A landscape with many valleys, sampled at points; each row gives a point and its height.
A ball rolls from a point to whichever of its 2 nearest points has the largest drop for the distance, and stops where none of them is lower. Distance is the straight distance between rows; heights are no part of it.
moz: [158  51 108  59 158  49  65  59  86  87 134  50  53 145 109 100 123 140
  74  92]  (h 4.47)
tinet: [ 57 104  44 102 104 121  88  74 140  71 109  72  86  84 131 133  87  51
 101 111]  (h 7.62)
lipe: [ 77 108  77 114  62 154 130  72 130  96  91 123 116  76  63  79  85  66
 121  98]  (h 5.28)
buka: [115  95 110 135 102 136 130 118  95  57 120 140 102 116  61 129  68  84
  88  66]  (h 3.74)
dumo: [106  42 119  95 120 161 124  23 159  69 104 112  83 144  61 107  54  88
 130  20]  (h 2.71)
midu: [145  90 108  87 148 107  89  99  75  83  95 124  84 100  53  62  33 116
  84  85]  (h 6.45)
kuzo: [ 77 131 117 105 105  53  67 107  81 128 102  45 123 134 117 101 191 124
 124 115]  (h 4.60)
sebur: [111 100  96 107  61 143 124  81 140  96  87  85 102  71  32  72  92  97
 121 108]  (h 5.46)
midal: [ 90 119 111 103  73  80 127  85  86 124  68 155 142  90 171  79  97 112
 124 140]  (h 5.34)
mezos: [137  58 101  47 161  72  60  80  93  70 117  76  65 114  96 107 121 141
  75  70]  (h 4.02)
Nore: [140 119 121  75  99 113 128  91 126 103  72 139 109  82  82  61  64  79
  99 112]  (h 7.34)
zuv: [116 121  93 102  63  98 119 124  72  84 161  70  76  92  95 133 129 131
  84  82]  (h 4.73)
balu: [113  65  68  71  78  94 131  74  96  67 143  54  61 101 130 142 155  97
  72  75]  (h 5.27)
Zudol: [ 74  92 115 104  96  69  48 119  79 140 101 155 126 109 151 120 111 123
  95 160]  (h 1.00)
pinip: [ 99 116  83 129  93 130 133 112 111  92  88  85  83  88  85 100  64  64
  74  83]  (h 5.68)
Nimo: [101  85  80 111  61 173 129  64 105  68  90 166 124  81  68  94  83  71
 111 110]  (h 5.13)
naze: [127  88  99  65 119 119 121  77  91  59 126  74  73 106  76 127 129 131
  69  55]  (h 3.03)
lov: [ 82  95 114  87  90  51  91  95  90 158  54 102 121  89  87  55 108 111
 119 103]  (h 2.87)
vegaz: [ 89  91 109  65  75  84 109  82 113 138  66 127 111  66  90  83 107 105
  99  97]  (h 3.37)
gezen: [ 57 150 139  99  92  81  84 133 100 124 111  99 139 103 125 119 118 132
 151 119]  (h 8.18)
gabu: [ 97 131 103 117  90 106 111 156  79 112  79 113 106  76 110  82  78  81
 117  95]  (h 6.06)
Miv: [ 82  50  88  61 121 140  94  52 159  87  90 111  79 106 108 111  76  29
  95  37]  (h 2.03)
desop: [106 162 114 127  87 114  94 154  56  97 141  96 109 103  66  99 100 119
 119  82]  (h 3.89)
zite: [163  93 125 103 137 111 113  99 127  54 126  95  77 129  38  98  75 103
  87  60]  (h 5.91)
biru: [ 42 110  84 134  71 121 106 129  99 121  93  67 100  77 143 116 105 109
 127 103]  (h 5.92)
Lum: [ 90  88  51  89  97 128 123  60 121  57 136  57  67 105 115 131 116  69
  76  65]  (h 5.43)
Betiv: [136 104  86 105 116 113  89 108  73  78 110  88  77  94  40  83  59 133
  80  93]  (h 6.22)
kek: [110  78 110  86 118  70  90 123  83 106  78 154 102 103 131 107  77  86
  67 101]  (h 5.24)
tadat: [ 96 104  89  96  75 109 114  83 139 113  78  47  88  61  58  75 104 117
 119  93]  (h 5.64)
toret: [111  83  88  95  84  84  91 104  62 105 142  58  73 128 151 143 172 116
  62 113]  (h 5.26)
gup: [ 76  83  62  80 100 139 103  55 153  81  87 101  91  73 104 103  57  52
 108 109]  (h 7.56)
belo: [ 99  75 129  93 121  86 124 106 129  64 110 159 107 118 112 142  69  81
  86  74]  (h 4.45)
nasuf: [ 96  88  93 124  84  87  53 126  80 123 135  75  80 146 130 144 164 120
  51 129]  (h 5.53)
gova: [ 81 133 102  81 101  77  84 109  87 107 106  55 113  93 104 106 176 143
 126 101]  (h 4.16)
kup: [116 151 103 114  92  70 115 118  89 114 123  18  86 105 119 103 145 108
  98 114]  (h 3.62)
gomu: [ 63  93 110 120 101  42  45 121  67 144  72  63 119 121 106  68 126 125
 141 112]  (h 1.95)
mub: [136 114  95 145  83 141 114 106 127  66 114  90 105  84  23  93 100  93
 119 126]  (h 5.71)
ludug: [ 87  58  95 103 106  94  62 110 100 142  63 140 119 127 111 103 136  90
  57 156]  (h 2.92)
piz: [161  95 111  72 130  48  90  73 115  85 131  35  65 119 106 113 116 121
  60 121]  (h 5.00)
leva: [114 149  96  93  88  90  87 137  53  89 161  81  88  96  79 115 138 125
 108  73]  (h 4.37)
Mit: [138 102 119  99 124  96 129  62 147  48 142  78  74 125  72 128  79 102
  77  73]  (h 5.60)
kemi: [ 98 142  98 113 113  78 114  97 103 120  90  46  97  94  93  98 115 113
  79 114]  (h 3.24)
zozib: [ 59  93 110 106 108  34  58 104  40 149  79  92 134 119 105  27  98 106
 154  81]  (h 2.75)
fubid: [ 92 141  87 117 119  70  85  99  53 121 100  34  95 107 101  85 106 155
  97 123]  (h 2.78)
duk: [104  63 103  96  79 132 128  66 150  66 124 125  86  91  58 118  69  78
  91  64]  (h 2.07)
lom: [132  51 126  90 126 140 124  88 102  74  76 141  97 118  66  94  55  92
  85  44]  (h 2.79)
vina: [116 108 100  88  73  93 129 107 107 116  68 146 123  74 148  52 100  90
 126 123]  (h 5.10)
gol: [126  93  89  65 144  91  83 101  58  64 128  91  77 103  89 123 116 148
  76  73]  (h 3.53)
nove: [114  83  80  88  55 123 137  95 113  93  80 163 111  64 134  70  76  66
 112 103]  (h 4.85)
Mip: [ 81  90  93 143 104  95  62 155  89 135 106  77  86 123 139 137 138  84
  56 121]  (h 5.78)
nufo: [117  58 117  89  87 164 107  30 156  68 119 109  69 115  42 109  59  74
 108  52]  (h 2.49)
sedes: [ 61 107 100 129  93 113  75 159  75 128  95  79  92  82 141 127 110 102
  92 109]  (h 5.97)
fugov: [139 130 124  54 114  82  95  92  96 132  79 131 110  87  79  42  72  86
  98 105]  (h 7.16)
moroz: [113 140  94  54 110  64  81 104  67 106 141  73  95  93  87 105 160 138
  94  90]  (h 4.64)
Vepor: [ 87 127 128 124 109  73 115 110  84 134  38  89 142 119 152  58 101  75
 131 122]  (h 3.80)
rige: [ 88 115  93 111  90  88  89 143  36 133  76 120 112  82 107  51  61 105
 132 100]  (h 6.24)
piru: [ 73  96  79  98 117 116 101  60 128 121  78  75  93 106 109 123 120  54
  49  95]  (h 2.56)
lik: [121  98  94 132  75 139 128 142 101  87  80 125 102  72  74  71  74  57
 105 101]  (h 5.85)
mugom: [ 95  68 108  68 111 128 119  78 129  67 109 115  87  96  71 131 100 100
  78  53]  (h 2.50)
fab: [ 78 147 127 121  70 101 113 138 111  98 103 106 134 101 113  98  91 107
 177 117]  (h 8.34)
Denut: [100 124 101  87 118  52  69 122  76 107 127 107  94  90  85  97  81 123
  89 108]  (h 2.84)
vel: [ 55 122 115 127  84  86 114  92 123 139  60  94 145 118 152  81 117  58
 131 124]  (h 4.08)
fati: [ 75  67  83 116 106 103  78  94 118 132  70  96  95 124 107 110 139  67
  45 119]  (h 2.88)
Vobov: [113  78 104  86  89 143 122  88  97  61  89 176 114  83  71 110  74 107
 101 112]  (h 4.89)
Gito: [ 74  87  82 100  97  92  78 112 104  99  98  69  83  76 124 134 128 140
  92 148]  (h 7.78)
sedam: [111  41 112 104 149 143 140  75 137  68  84 117  93 136  86 112  65  99
 115  30]  (h 2.27)
Labo: [ 67  85  93  94  77  92 107  95 123 124  84 129 107  75 134 115 107  69
  89 116]  (h 3.75)
dul: [ 74  61  76  85 129 127  93  57 147 106  75  94  79 103 119 116  97  31
  58  72]  (h 2.32)
Nenur: [ 58  82  53  96  93 116  91  95 132  87 116  65  78  73 133 143 133  92
  98 115]  (h 7.69)
Vaka: [149 114 101 100 116 109  83 109  55  97 103 151 112  87  40  43  46 101
 107 107]  (h 6.70)
regag: [ 85 115 113  87 109  68  52 136  75 114 123 148 110  85 120 123  78 127
 107 123]  (h 2.10)
Mon: [ 97  82 101 102  88  69  72 110  78 158  63 163 135 122 151  75 121 103
  91 155]  (h 2.08)
Mak: [ 70 111  95 111 112  89  53 112  82 120  97  73 110 113 137 130 143 158
 110 157]  (h 7.91)
Nor: [120 107  89  78  72  87 125 100  54  93 153  51  73  97 132 137 161 118
  79  95]  (h 5.01)
ren: [104  59 117  85 150  79  89 126  91  76  96 142  89 120 114 134  84 109
  91  60]  (h 4.86)
bab: [ 92 110 109 114  90 108 124 112 123  67 126 149 106 102 108 140  67  70
  89  96]  (h 4.12)
Kinet: [100 151 104  98 121  97  84 133  50 101 124 125 116  92  70  92  80 122
 102  91]  (h 3.41)
Nuf: [125 108 111  88 113  73 116  54 145  85 123  52  67 108  89 125 102 111
  57 112]  (h 5.33)
Badad: [ 49 111  83 115  81 105  99  97 131 127  80 109 120  94 157 109 116  36
 114 123]  (h 3.99)
fufal: [ 77 111 130 107  78  60 119 106  70 135  50 108 139 115 121  52  97  97
 144  87]  (h 3.42)
nase: [144 123  86 129  89 119 114 117  95  60 123  61  79  90  48  94  94 119
 103 109]  (h 5.96)
dobap: [144 139 100  87 117  83  98 100  65 119  89 136 123  89  90  15  55 100
 132 116]  (h 6.95)
nidiz: [ 56 133 131 116  97  82  61 109  94 132 105  70 140 112 144 126 121 156
 136 147]  (h 8.04)
Ket: [ 87 110  72 129  87 112 131  98 111  78 127  57  65  97 104 128  89  69
  75  75]  (h 5.55)
Dapug: [111 100 106  70  96 120 119  70 153  99  71 106  96  70  96  80  58  77
 101 120]  (h 7.47)
Maz: [140  67 124 125 113 158 121  85  97  54 102 138 108 121  34 106  72  79
  84  73]  (h 3.32)
guvam: [122  83 102  97  62 113 131 104  96  73 101 190 121  78 114  99  65  94
 109 115]  (h 4.57)
veza: [ 64  71  92 134  94  66  54 118  84 158  48  65 117 134 104  66 149 116
 113 139]  (h 1.09)
gisel: [143  63 119  69 116  74 104 109  88 103  85 161  90 105 113  78  51  83
  72  64]  (h 5.56)
Megu: [ 95 136 114 129  78 133 122 118 125  80 104 117 134  83  84  87  89 100
 155 144]  (h 8.45)
Tilet: [ 68 121  89 129 128  58  50 105  46 132  92  45 116 114 107  56  99 142
 139 122]  (h 2.61)
zasu: [ 65 115  79 121  71 107 117 112 124  99  89  60  98  69  94 102 109 109
 133 106]  (h 5.80)

Where does a ball stop that starts at each point below?
moz => duk
gisel => sedam
kek => sedam
Nore => guvam

For each start below, name every point that the ball comes to, in order.
Mak => Gito Nenur tinet gup Dapug Nore fugov dobap Vaka midu Betiv nase mub sebur lipe Nimo Vobov guvam
piz => moz mezos gol naze mugom duk
Megu => mub sebur lipe Nimo Vobov guvam
biru => zasu tadat sebur lipe Nimo Vobov guvam
